A landscape with many peaks, sampled at points; each row gives a point and its height.
From any point a climber takes the steepest step (rise divided by distance) to one of its 2 nearest points. It stops when none of these is higher. Distance is the straight distance between rows; heights are no part of it.
Rozit: [  7   4  20   5  -4  30  19 -25  -6  28   4  16 -26  16  -5 -13  -4   0
  -5 -13 -14  -1   1  34   5  -5  41   9 -19 -19  18   8  -7 -36 -18   0
   2  -2   2  -3  -6]  height 0.9
Gir: [ 13   9   1  -4  11   3 -14   7 -15  23 -30  -3  14   1 -13   5  15   8
   8   0  -6  -6   2  19 -10  27  -6  -4  13  12  -2  -1  22  -3  28 -17
  -9  -3   3   6  -1]  height 49.5
rupin: [ 13 -12 -29 -12 -19  -9   1   7   4 -15  22  20 -19  16   1  15   8 -13
 -12   4   1   7 -32 -12  22 -16 -30  -2 -22 -15 -12 -20 -12  -3   4  -4
   0   9 -30  11  25]  height 10.6
rilom: [-11   5  -5  -3 -12  -4  13   3   5   1 -12   4  10  20  34  15 -44 -11
 -18   0   0   0   3 -33  -1 -10  -3  -3  -7 -23   7  -1  -1   4  -9  -7
   3  20 -17   6   5]  height 44.1
Simod: [  2  -6 -11   2  -5   3  -3  30 -18 -20  -3  28   7  28  -1   5  -3 -14
  16 -24  -6  17 -12  20  -6 -11  -7 -31  -2  15  -4  32 -20 -23 -16  26
  17   9   0  13  12]  height 55.1
nimib: [-12   3   1  -8  37   9  -9   3  -8   2 -11   2  23  -8  24 -15  12   0
 -25   2  -4  -1  -7  12   2   0  44  -2   1 -16 -21  23   7  -6  -5   0
 -11 -23   1  10  -4]  height 26.7
dos: [-24  25  16  16  34  24 -16 -10  -8  24 -12 -21  -5 -23  -5 -13 -12   5
   3  -2  -2  -1  -2  13 -14  -3  17  -8  21  -4 -11  23  15   5   7  22
  -9 -28  10 -19  -1]  height 33.0
boped: [ 18   0   4   8 -24 -15   5 -17  17  -3  29   5 -14  -4  26 -23  33  11
 -29  18  -4  16 -10 -25  15  -5   2  -9 -13  -8   9  -5  -1   7 -15 -11
  14   4   2   7  -4]  height 52.9
sopeg: [  1   1  -5  -9  -6   7   3 -20   3  15  16 -20  17  -5   3  -1   1  25
 -10  13  13  -8   9 -27 -10  10   1 -32  17  -3   9 -30  -4  16   7 -12
 -10  -3  -1  15  -4]  height 20.0
tez: [ 10  -4  21   6 -17  28  19 -11 -10  18  20  14 -46  10  -6 -18 -24   2
   3 -17  -9  13   1  21  -3 -25  14   3 -16 -10  19   7 -31 -25 -30  12
   9   4 -10  -6  11]  height 3.0
Zuto: [ -6  27  10  -3  -4   4   9   7 -15   2 -17  16  10  -7  11  10 -31 -30
  -2  -7   1  -6   5  11 -19  -6 -10 -13  26   4 -10  -3   3  -4   1  -6
  -3  -4 -28   9   1]  height 34.0
kofog: [  6 -22  -3  -7 -29   6  13 -11   8  12  23  -3  -9 -11  -3  11  -8   5
  -7  23   3  17  -7 -16   3   8  20  -4 -13 -18  -8   7  17  12  18 -23
  24   0   2   7 -11]  height 57.5
petur: [-11 -11  14  -5  25 -32   2  -4  36 -17  -8   2   5  -7  15  13   2 -26
  -2   7  -9 -15  10  -8   9  -5 -24  27  13  12   0   1   1   9   6   6
  -4   2  12 -12  11]  height 43.0
kup: [ 25  -5  -2  -5 -14  12  19  13   2  19   3   9  -4  37  -8   6   1   4
  16 -22 -14  21 -10   4  29   0   6 -18 -45   6  16  17 -14 -20 -27  13
  24  17  -7  -2   1]  height 55.0
rik: [-12 -10  11   3 -15  41  28 -27  12  22  13 -11 -24  -2  -3  11  -8  25
  -2  -9   8 -12   1  43   1   5  -9  16  -8  -1   1   4   6  -7  22 -12
  32 -22   3   9  -2]  height 50.1
Givam: [  0 -16  17   6  20   5 -21   9 -10  12   6   0   8 -18 -16 -13  15   5
  19  -5  17  10 -11 -32 -13  -5  22 -18   2  12   3   2 -16  29 -20  19
  20   6  21 -16 -18]  height 42.9
bal: [ -4 -10  12  29  -8  23 -21   4 -25  -4  12   2 -10   1 -17  15   1   2
  30   2  15  -4 -12  19   0   4 -31  -5 -36  21   4  13 -13 -16 -15  25
  36 -11 -18  -9  -5]  height 44.9
Gesig: [  0  -2  21   8  -4   1  -2   8 -13 -26  -8  16 -26   1  -8   0  -8 -29
  43 -24  -2   2 -10  37 -15 -11 -22  -2  16  17   6  35  -6  -9 -28  30
  17   6   6  -7  10]  height 46.9
Buk: [ 12  -6 -17  -4   7   7  13  11  12  -6 -29   5  21  13  39   7 -34  -8
  -8 -28  -8  -5  -1 -26   5  -1   2   2  -2 -26   0  20   1   4  -5   6
   0   9 -10   0  -7]  height 41.8
geg: [ 12   0   8 -10  14  -4 -20 -31  27   3 -17 -20  -2   5  30 -11  11  27
 -34  -6  20 -10  -8  -2   7   3  -4 -17  31 -18  12 -14  -1   3  15   1
 -35  -2  17  10   9]  height 16.4
Gof: [-25   0  -9   4   5  12   0  -9   0  16  27 -14  -1  -1  -2   3  16   4
  -3   4  -1  22 -12   6  -1  -8  20  -2 -30  -4  -9   1  10  -1 -20   6
  20 -23 -12   1  11]  height 60.3
nav: [ 26   9  -6   4  -1  21  10  11 -12 -11 -37   1   4  17  27 -14  18   6
   5 -21  -7  -7  -6   7  20  14  30  22 -11 -38   1  17   1 -16 -13   3
 -11   9  -5 -10  -5]  height 21.7
difu: [ 28  -5  32   1  -1 -24 -18  16   6 -11 -10  -1   9 -26 -19  -3  -8   9
   4  32   0 -21  23  -2   1   5   2   3   0  23  -1 -15  -9  -6  17   0
  -3   2  -9 -12 -10]  height 57.0
sufa: [ 15  -4 -13  10 -16  -1  22 -38  25 -19 -12   1 -19   7  35  14 -11 -19
 -32  -9  15 -25  -5   0  15  11 -14  28  14 -37  10  19  10   2  23 -12
  11   0   3   2  -5]  height 38.0
Togen: [ 11   4  30  14  21 -15 -22  -5  16  14 -20   5  16   8   9   2  35  12
 -15  13   9 -11 -16 -17   3   2   9 -12   8   7  17 -10 -12  -3  -4  13
   9   5   2 -10 -17]  height 21.1
Nimir: [-10  -3  14  -3  23 -25 -11   6  -1 -18  -5  -6   3  -7   2  11   9 -48
  29   2  10 -13   6  -4  -2 -17 -29  14  11  27   9  -9   2  29 -17   3
   1  12  11  -8  14]  height 39.1
fesak: [-37  21 -29   8  -4   1   8   7 -21 -15   6  -3   1   2   1  -8  -2 -13
  14  -3 -21  22  23  21  -6  -5   6  21 -15   8  -3 -14   8  -5 -27  -6
 -13  -9   0  13  23]  height 37.3
roz: [  8   1  33   9  13 -13 -16 -23  32  10  -8  -5  -2   6  13   8  28  25
 -31  22  18  -7 -14 -12   4  -7  -5 -10  23  -5  11 -16  -4   6  10   6
  -7   6  14   4  10]  height 18.5
neme: [-12  21  14  -4  13   1   8 -19  -9  -5   7   3   0  -5  -8  -7   8  10
 -11  10   4  16   7  60   9  -6  -2  27  20 -17 -25  -3  29  -6  22 -21
 -33  -5  23   3  14]  height 43.1
Mavuv: [ -5   3   3   7  -8  21   1  10 -16  -6   4   6 -31  -8 -13   0   3 -18
  33 -21   0  14 -16  22 -23  -8  -9   4   3  14   6  17  -4   9 -20  18
  15 -19  -3  -4   1]  height 42.4
kabod: [  3  21  15   8  30  -8 -14   7 -11   1 -26  -1   6  -6  -9   5  14 -30
  33  -6   7  -7 -10   1   7  -7 -14  -2   4  19  10  -3  11  33 -13  18
  13   7  15 -16   6]  height 34.6
Zeni: [ 29 -37   2  -5  10 -33 -26  17   4 -33  17   1   3  -2 -22  -4  30  -2
   6  29   2  -8  -1 -15  16 -12 -17  12 -23  15  -1 -19 -19   2   3 -12
 -13  13   5  -4   6]  height 57.1
Nined: [ -3 -14 -14 -13   5   0   2  31  -3   0 -19  16  17  10   0  31   7 -16
  20 -16  -7   2   1  -4   1  19  -1   9 -27  11   2  22   9  22  -5  13
  25   9  11   5  11]  height 70.3
tigu: [ 27   4   8   3   7 -18  -8  10   6   2 -30  -3  10  -8 -14  -4  17  12
  15   6 -13  -6  19  -1   0  23   6  13   5  18   7 -14  12   1  22  -7
 -22  -1  10  -6 -10]  height 52.8
boz: [  1  15 -16  -5 -21   8   7 -10   2  17  19  -2  16  -3  22 -20   4   8
 -11  -5 -13   2   5  -4  15   5 -10 -24 -20  10  -4 -25   4 -10 -12  -7
  12  -5 -25  14  -3]  height 19.1
nirem: [-19   0 -19   9  -6  23   0 -10  -9  36  11 -19  18   3 -22  14  14  22
   6   0  15   0  -4 -29 -24  21  12 -14  -1  -3   4 -17   6  24  -1  -7
  15 -11   2   8 -11]  height 22.6
Munen: [  6  23  26  18  24  -7  -2 -15  13  32 -14  -9  15 -13  -6  -8  18   3
  -7   6   7 -15   0  -8 -15   3   0 -22  26  17   6  -6   9   2  12   3
  11 -17   0 -14 -21]  height 24.9
beb: [ 10 -10  -3   6   1   8  -5   7 -12  -5  23   2 -15  -7 -16 -11  22  -2
   8   6 -23  26 -15  14  19 -10  18   2 -39   1 -18  -1  -5 -18 -14  10
   6 -16  -5  -4  21]  height 66.1
fose: [ 12 -21 -30 -11   7   5   9  35   7 -15  -7  24   8  37   7  -1  25  -2
   6 -34 -13  20 -30  10   4  -1  -9 -22  -6  14 -10  20 -29   2   3   1
  14   4  -5  11   5]  height 57.9
Gipan: [  9  -6  -5 -10 -25  15  15  -8  -9   1  19  17 -28   7   4 -15 -24  -4
   0 -17 -30  10   5  23   6  -8   5   0 -18  -9 -10  -3 -22 -35 -11 -14
 -13  15 -12   1  16]  height 5.1
Deg: [-24  15  -6  17   2  12  -7  -3 -12  26  -7 -23   8  10 -11  10  -4  15
  18  -9  10   1   7 -20 -26  12  -7 -14  10  12  22 -12   3  16 -13   7
   0   0  10  -4  -4]  height 25.2
git: [  9 -32  -8 -29  -3 -45  -5  -7  37  -8  13 -11 -12 -18  -8 -12  -5  18
 -22  32  11 -20  20 -22  -3   2  -5   6  11  12   2   0  -5  -2  12   3
 -37  19   2 -11 -28]  height 51.7
Siru: [-32   6 -31 -15 -16   1  20 -12 -15 -11  25  -6   2   6  -4  -9 -15  -5
   1   0  -9  23  25  13 -12  -2   1  26  -4  -8 -11 -24  17   0  -4 -41
 -26   1  15  16   1]  height 34.7
fami: [  8   0  -3  -1  16   2  -4   1  -7 -24 -22 -11   6  -1  31 -20  15   3
 -14   1   0  -3   1   9   7   6  38  31   7 -41  -9   7  11 -10  -2  -7
 -35 -11   5   3   2]  height 24.3
Kon: [ 21 -12  26  -4 -26  -6   0   1  10  -4  17  12  -1 -24   2 -11 -13   5
 -10  30  -5 -11  20 -14   2   4   2  -4   9   4 -10  -1 -13 -14  23  -6
   3  12 -13  -7 -19]  height 53.2
biv: [-25  10  -8  -2  48  -9 -19   9  -5   2 -15  -7  37  10   9   7  23  19
 -22   7   7  -8   2   6  -7   6  29 -11  -1   1   2  -1   0  -1  -6   5
 -12 -13  -9  16  12]  height 24.1
saz: [  6 -19   3   7 -19  22  -4   1   0  32  12 -15 -13 -13 -22  -8   3  16
  20  -7   2  21  -8 -28 -12   1  20  -6 -24   5  11   4  -3  17 -17  11
  29   1  13 -15 -21]  height 46.5
Diga: [ 11 -11   4   7 -18  29   8   2  -9  31   1   0 -15  13 -26  -2  -7   7
  29 -16  -7  15   9   3   3   8  17   7 -35   3  24  12   0 -14 -21  20
  21   5  12 -16 -10]  height 50.4
zad: [-24   3  12  -1  -6   4   1  -2   2  16  -1 -20 -11   0 -19  24 -25  18
   3  24  14  -7  19   0  -6   0 -15   8  27 -10   2 -10  18   3  37 -12
  -9  15  11 -13  -7]  height 34.1
sote: [ 19 -40 -13 -23 -12  -8  -2  10  11  -6  14  13 -23  -1 -20   9  24 -16
  13   0   4  15 -44 -28   7 -11  14   1 -19  -8  -7  14  -5  32  -1  -8
  23   5   4   0  -8]  height 64.0
futo: [  2  18   7   8 -13  -7  27  -8  -2 -19  -9  10   8   1  32   1 -28 -15
 -23  17  -3 -13  12 -18  -2  -2  10  14   8 -22   6  -9   6  -1   8 -25
   2   5 -14   4 -20]  height 47.0
fabo: [ -5  18   6   8  31  16  -2 -13   0   9 -14  -3  19 -13  10   0 -16  -3
 -19  11 -11 -16   0   0   2   2  20   3  19 -10 -10  14  22   7  21   6
   1 -23  11  -2  -7]  height 29.4
getev: [-15   8 -20   5  -3 -13 -17  25 -28 -25  -4   4  -4   6 -18 -12   2 -15
  26  -3 -18  16  18  17 -12  -4  -1  13   8  19   3  -3  -2 -11 -17   3
 -27   0   6  10  18]  height 39.9
rol: [-11  11  -3  -9   4   4   0  19  -3   2 -11  12  12  -7   9   8 -28 -23
   6 -26  10   0  -8 -13 -17 -14  -5 -29  21   9  -3   4  -9  20 -16  23
  13  -5 -12   9   3]  height 30.6
Nudo: [ -8  -5 -13 -14 -19  10   8  -1  18  31  21 -17  -3 -10  28 -25 -29  19
  -4 -19 -18  10   9 -15   8  -5 -11 -28  -7   9  -8  -5   1   6 -17   3
   4   3 -12   0  13]  height 22.2
pafu: [-19  25   7  -8  18   2  16 -31   5  -3  -3  -9   9   7  15  -5  -6   6
 -29   2   9   1   3  25   6 -11 -10   5  29 -15   0 -16  27   5  14 -25
 -25 -10  28   7   4]  height 40.2
Tapib: [ 26  -8 -18  14  -9   2   9 -12  17 -18 -23 -15   5  11  55  -4 -13  -4
 -19 -14   7 -17   1 -24  14   2  -3  11  16 -40  14  14   2  -9   5   4
   9  12 -12 -10  -1]  height 39.2
gise: [-28  -6   8  -2   1 -14 -14  13 -16 -17  -8   1  -9  -2 -18   4 -15 -23
  16   9  -9   6  23  17  -6  -1   5  26   8   3  -5  15   1 -13  -3   4
 -19  16  11  -8  15]  height 42.2
vekuv: [-18   9  -3 -18  -3   5   9 -17 -13  -7   6  -6  15  21  -7  13  -1  20
 -22  20  20   3   5  20  -3   1 -15   1  21 -16  -1 -25  19   0  24 -43
 -21   5  21  19  -3]  height 38.1
Nomog: [-11  14 -23  -4  -9  24   8  21 -16  18 -17   6  11  28  -4  23   2  -8
  12 -29  -3   3  -3  13  -8   7  -6  -9 -15  13  18   7  10   6 -16  18
  25   1   0  16   6]  height 64.9
gifud: [ 13 -24  -8 -12 -28  10   8   4  -2   4  24  13 -20 -20 -24  13   7 -19
  13   5   7  11 -22 -23 -20  -7  11   5  -6  -6  -9  -2   5  27   2 -11
  25 -11  -2   4 -11]  height 60.8
fepes: [ -2  -7  19  -5   5 -18   7  -9  35   1   9  -4  -5 -18   6  -6  10   3
  -5   9  -8  -4  18   7  -8   1 -22   8  30  19  -4 -10   1   2  20  -4
 -11  -4  10  -7   1]  height 46.2
sagoz: [-30   5   5   8  16   2  -3  -2  -1  -2  15 -18   8 -13  -1   2  -1   2
   1  25   3   9  11 -14   0  -5  14  13 -13  -3  -6  -9   8  14  -9  13
   3 -13  11 -10  13]  height 55.3
dav: [ 15  -3   3  -2 -30 -17  20 -14   4 -15  43  31 -35  -7  -6 -10  -9  -9
  -8   3 -21  -5  11  15   7  -8 -14  26  -7  -6 -23 -12 -23 -29  -1 -12
  -9  23  -9  -3  10]  height 6.9
lig: [ -9 -15  -8  -5 -26 -10   5  -8   9  -6  33  13 -26  10  -8  13  -1  -8
  -5  10  -7  10  -1   3   5 -13 -28  18 -16  -3 -14 -16 -12 -15   0  -8
   0  19  -6   2  24]  height 8.7
Ruke: [  2  -1  -2  14  -7 -18   9  -7   7  -9  24   2  10  13  13 -27  34   9
 -23  16 -20  23   6  -5  -3  -7   5   3 -11   8   0 -11 -11 -22 -18 -27
  -8  -1   2   7 -10]  height 56.6
bugu: [ -4   4 -12 -13 -24  -6   9  -4 -18 -19   4  -2   0   2 -13 -24 -24  11
  -2  12  -6   7  28  17   7   8  12  27   3 -16  -8 -25   8 -18  15 -48
 -38   7  12  16 -19]  height 33.3
tevif: [-13  15 -10  10 -12  25   1  16 -17  33  -8   2  22  13 -15  19  -6  -4
  13 -33  16  -9   0   6 -25  18  -2 -11  -9  17  11  23  17   1 -11  22
  43 -14  -8   5 -32]  height 59.3
Luve: [ -7  18  10  11  -8  21   5  -2 -18   9  -1   9 -18   2   3   5 -11 -11
   4 -13  -8   4  -4  35 -20  -8 -11  -8  13   6  -5   2  -3 -19  -6  -2
   4  -9 -14   5   4]  height 37.7
Rurar: [ 30 -16 -17  11 -11  -4  21  -1   5 -26  10   8   2  15  25 -16  43   4
  -1  -7 -24  10 -17  13  23  17   9   8 -23  -9 -10  17 -12 -33  -7 -28
   5  -2 -12   3   0]  height 60.9
dotar: [ -9 -12   4   0 -26  30  21 -16  -3  12  28  -6  -9  -9  -9  -1  -3  19
  -4  18  -2   7   7  22   5   8  16   3 -11 -14  -9   4  11 -18  25 -27
  24  -5   4   2 -25]  height 54.5
Murin: [-29  -5  24  11 -10  13   1   5  -3  -5  23 -16 -15 -15 -18  27  -8  25
  12  32  26  -2   7  -3  -9  -1 -31  11   5   0  -7  -2  -6   5  28  -9
  22   0  -5 -13 -14]  height 33.8
Pital: [  8   2   0  -3  49 -19 -26  28  -5 -18 -34   3  30  -5   0  -3  -5  25
 -14  -6  11 -10   9   3  -9   5  31 -14  -3   9   1   0 -12  -1  -5  18
 -20   0 -20   2   4]  height 21.4
kad: [ -8 -30 -30 -19  12 -10  -5 -15  34  21 -15  -1  -9 -26 -13  10  -5  -6
 -10 -16  15 -23 -27 -31  13   5   2  11  19   1 -12   7   7  23  13  27
 -18  -2   9  10  -7]  height 36.4
veru: [ 14 -12 -11  -7  24 -14 -18  36 -13  -9 -34   9  33  -5 -10  18  -4  -3
  13  -6   5 -17   8 -24   9  24  12  21 -23  -1  -2   8  13  28   9  16
   8  12   6  -3  -1]  height 75.3
lal: [-24  37   0  21  -1  19   9 -15 -15  35 -23 -24  -8   4  -9   0 -38   6
  18 -10   6   0   8  -2 -28   8 -25  -6  19  -2  19  -2  24   9  11 -10
  -3   3   3 -12  -4]  height 28.5
Sika: [  3   9   3   9  -4  10 -27  14 -36   5   5   7  -3   6 -18 -10   5   4
   3  12   3  10 -13 -10  -2 -19  10 -22  -5   2  -3 -15 -22 -16 -14  18
  -9   4 -10  -3   6]  height 15.4
nid: [  8  -3   2  -2 -12   0   3 -11  31  13  14   0  -3 -15  23 -15  17   6
 -22  -7  -1  -4 -17 -33   7 -10   2 -19   3   5   5  -9  -4  31 -13   8
  19  -8   1   9  10]  height 48.4
pil: [  9  34   7  -1  41 -26  -3  16   0   5 -37   3  18  13  -5  -7  17 -12
  22 -19   9   0 -14 -11 -10  -3 -11 -30  27  21  24   2  -1  39 -11  20
   2  11   8  -9   3]  height 30.1
fef: [ -3 -25 -15 -22  17   3 -19   6  21  21 -20   8  -5 -17 -22  22   8  -6
  11 -31   9 -16 -17  -4   3  13   1   5  14  11 -18   6  10  24  24  25
  -3  -5   5   4  13]  height 33.7
vofo: [ 11  -3  17  -3  20  -6 -21  10  -6   9 -23   2   0 -13 -16  -7 -16  -8
  13  -5   4   2   5 -31 -15  -4  20  -7  23   1   6   4  -2  20   1  17
 -17   8  22 -22 -15]  height 39.8
fev: [ 33 -27  -3 -24  -3 -47 -16   9  23 -35  17  -6  -6 -11 -12 -15  17  17
 -13  31   8 -14  11 -22  -7 -10  -3   5 -18  14   6 -13 -13   3  -7  -9
 -25   9  -1  -9 -10]  height 54.4
Dume: [ -4   9  23  14   0 -14 -11  20 -17 -26 -11  19   2   6   4 -13  -4 -20
  27  -8 -11   6  10  24  -6 -13  -9 -12  15  26  -1  24 -19 -31 -32  28
   5  11   2  -2   6]  height 51.4
gubef: [ 33  -8  -4   2  -7 -13  24  16   4  -9  19   2  -4  25   9  -2  15   1
   6 -13 -38  24 -26  10  35   5   7 -10 -40   9  -7  19  -9 -19 -27  -9
  12   7 -22 -10   8]  height 59.7
Gepu: [-19  29   6   5   6 -10  -1  -7 -11  17 -15 -29  -7   5 -32   7 -37   6
  14  21  16  -3  19 -13 -30  -3 -13  -7  28 -14  20  -8  17  12  20 -11
 -28  13   9 -20   4]  height 31.6
nutin: [ -3  11  32   6   8   1 -20  -6  -4  18  -9 -12 -27 -22 -16 -15  -8  -4
  13   7  12   9  -5  -1 -24 -10   2  -7  34  -5  -4   7   1   5   7   8
 -19  -5   5 -22   1]  height 36.9
pilu: [  4 -15  -9 -23  -9 -22   5 -23  30 -10   7  -7  -4 -16   3  -5  -1   4
 -23   8  12 -11  15   8  12  11 -19  11  26   5  -1  -7  11  -5  29  -9
 -35   6   8   7 -20]  height 49.0
sim: [ 21  18 -10  13 -16   0   3  28  -6 -16 -38   1  18  21  12 -14   9   9
  13  -9  -9  -4   7  -5  29  17  15  26 -25 -15   7  -7 -10 -20 -19  -1
  -7  17 -19   1  -4]  height 19.0
kaz: [ 25 -13 -13   5   6  -4  11  12  -4 -26 -13  12  19  16  17 -16  46   3
   0  -4 -22  -3  -2  19   8  20  -4  15   0  11  -4   3  -7 -27   5 -34
 -11 -12  -3  15 -10]  height 64.3
lonu: [-21  -7  13  16 -14  30 -15   4  -8   5  19 -14 -15 -16  -9  22 -19  26
  18  12  18   3  -3  -1  -4  13 -30  -2 -32   9  -6   3 -12   8   8  11
  25 -13 -24 -14  -8]  height 38.3
gese: [ 18   8   1  11 -12   1  -4  17 -23 -18  14  24 -16  21  -9  -2  13 -16
  -6  13  -4   2 -26 -14  15 -27 -19 -12 -17   0   1 -29 -26  -6  -6   1
   5  13 -10  -1  13]  height 12.9
pife: [  3  -2 -15   3  17  -8   3  30  -3 -15 -16  20  16  30   8   7  45 -11
   3 -14 -21   8 -10  13  -4   3 -10  -2   8  26   2   9 -17  -6  -4  -7
   4  -4   4  10   4]  height 60.7
silan: [-32   6  -9  -9  -7   0   4   2  15   5   4  -6   0   4   9  18 -15 -15
   0 -16   6  -3  -4 -20 -21 -15 -29 -13  19  14   7 -15 -15  21 -18   5
   5  -1 -10   9  28]  height 27.7
losi: [-34 -14  -9 -10  -7  -7   2   1  31  19  25 -26   4  -3  18   6 -26  20
  -7  -7   2   0   3 -28  -5 -12 -28 -21   0  11  -5  -7 -10  24 -10   5
  15   2 -15  -2  32]  height 24.8
tuz: [ -6 -11   3  26  -2   3   7   6 -22 -12  28  14 -19  16 -12   0  11 -11
   0   6 -16  15 -13  28   4 -22   2  -5 -39   1  -8  12 -21 -43 -16   4
  14  -9  -8  -8  28]  height 61.4
zigas: [ -7  -2  -3 -18 -13  25  25 -31   2   6  11   1 -17 -11  -8  16 -13   7
  -1 -10   4 -14   7  58  16  19 -19  23  -2 -13 -14  -4  29   0  40 -16
  12 -11  19   6   7]  height 45.4
tirev: [-13  -1  -7 -13   8  11 -13   1 -19   2   0   0 -12   3 -19   2  21  -3
  -1   3  -8  13   1  40  -6   7  -1  22   9  -3 -23   0  20 -10  17 -13
 -37  -7  20  12  19]  height 45.8
bubi: [  0  35  11   9  35 -20   6  -3  -1  22 -24  -6  21  11  -4  -7  20  -4
  -2  -9   4  -6  -5 -13 -30  -3   5 -35  34  12  26  -4   1  15 -16  -1
  -6  -7  -2  -3 -12]  height 26.6
tusob: [  2  -9  -6  -8 -18   4  26 -33  30  -6   1  13 -17   1  12  24 -11 -10
 -12  -9  -3 -24  10  25  23  24 -10  25   2 -14  -2  11  16  -7  36 -18
   2  10   9   8   1]  height 41.5
vos: [-20   4   2  16 -10  13  -6   8 -13  10  16   3  12  13 -18  18   6  -9
  15 -13  15  -6   0  27 -19   8 -12   3 -31  11   7  37   7 -16 -18  21
  53 -24 -27  -4 -19]  height 52.5
Sova: [ 14  18 -11 -12 -11  -4   8 -18   0  -2  10  -9  33 -15  19 -18  -5  12
 -20   8   5 -20  18  -9   3  18  -7 -30   2  14   8 -34   1   1   4 -18
  -1 -18 -18  21 -19]  height 17.5
pebel: [-20   5  30  13  18 -20 -19  12 -11 -11 -13   1  21   2  10 -10 -13  -6
  -2  12   1   0  17   6 -10 -14  18 -14   8  13   1  22 -19 -25 -27  24
   0  10  -2  -7  -9]  height 47.5
vidu: [ 13   0   3  -8 -33  -5  22 -20   7 -11  23  12  -3 -24  27 -17 -23  -9
 -22  13  -1 -11  19  -7   6   5  -3  -4  13  -9 -10  -4   0  -3  20 -28
   6   2 -16   8 -24]  height 50.3
Borim: [ 16  -8 -34 -18   5   1  -8 -14  35  -3 -13   4 -13 -19  12   2 -13 -14
 -15 -25  11 -21 -33 -37  30  -4   0   6   5 -19  -3  10   4  33   9  36
  -1  -6  -6   2   3]  height 39.7
domo: [ 19  17 -22   3   5   2  -4 -26  -2 -17   4 -11   1 -24  13  -6  -4  -1
 -20  10  15  -5   4 -26  19  10  24   4   4 -30   2 -10  22  25  17   4
 -28 -21  11   8   1]  height 47.1
daron: [-25  10   5  -4 -10   1  15 -12  -3   3  20 -22  -8   7 -20   8  -9  36
  -3  14  19  10  22  15  -5 -12 -21  10  35 -14   6 -28  14  -1  28 -34
 -30  23  28  -4 -14]  height 36.3
zuve: [ 18   3 -17  -3  -8  15  -9 -24  16   4 -13  -2 -17 -11  14   0 -20  -1
 -13 -11  -4 -11  -8 -23  25   6  12   8   0 -23   9  -4  17  14  20  14
 -16  -4  14  -2   2]  height 43.7
nisum: [ 16  11  14   9  19  -8 -40  24 -21   3 -23   6  23  -1 -21   3   7  19
   0  13  10 -11  -3   8   7   3  15 -22  -4  19  -3 -10 -19 -20   2  22
  -6   3 -18   1   1]  height 18.3
segu: [  7  14 -13  -2  22 -18  -3  -3   2 -20   3 -17  23 -24  -1  -6  -1   3
  -6  21   1  -7  12 -33   7   4  31   8 -12 -12   1 -18  14  25  -2   9
 -21 -20   1   5   7]  height 50.7
ker: [-26 -10  23  -2   9 -15  -2  21  -4 -17 -17   7  18   2   7  10 -40 -18
   4   9  -9  -5  28   4  -5  -1   9   5   9   3  -7  42 -11 -16  -3   6
   7  18   9 -12   0]  height 44.6
liba: [ 19 -35  -6   1  11 -20 -18  19 -15 -19  25   5   2   2 -18   8  30 -15
  12  20   3  15 -31 -18  18 -14  -1  -9 -33   4 -17  -1  -9  12   0  -9
  20   5  -2  -1  11]  height 60.4

Where does a climber stop that starts at each point below?
roz => sote
fabo => kaz
petur => sote
Murin => veru
silan => Dume
Tapib => difu
sufa => sote
kad => beb
Siru => Dume
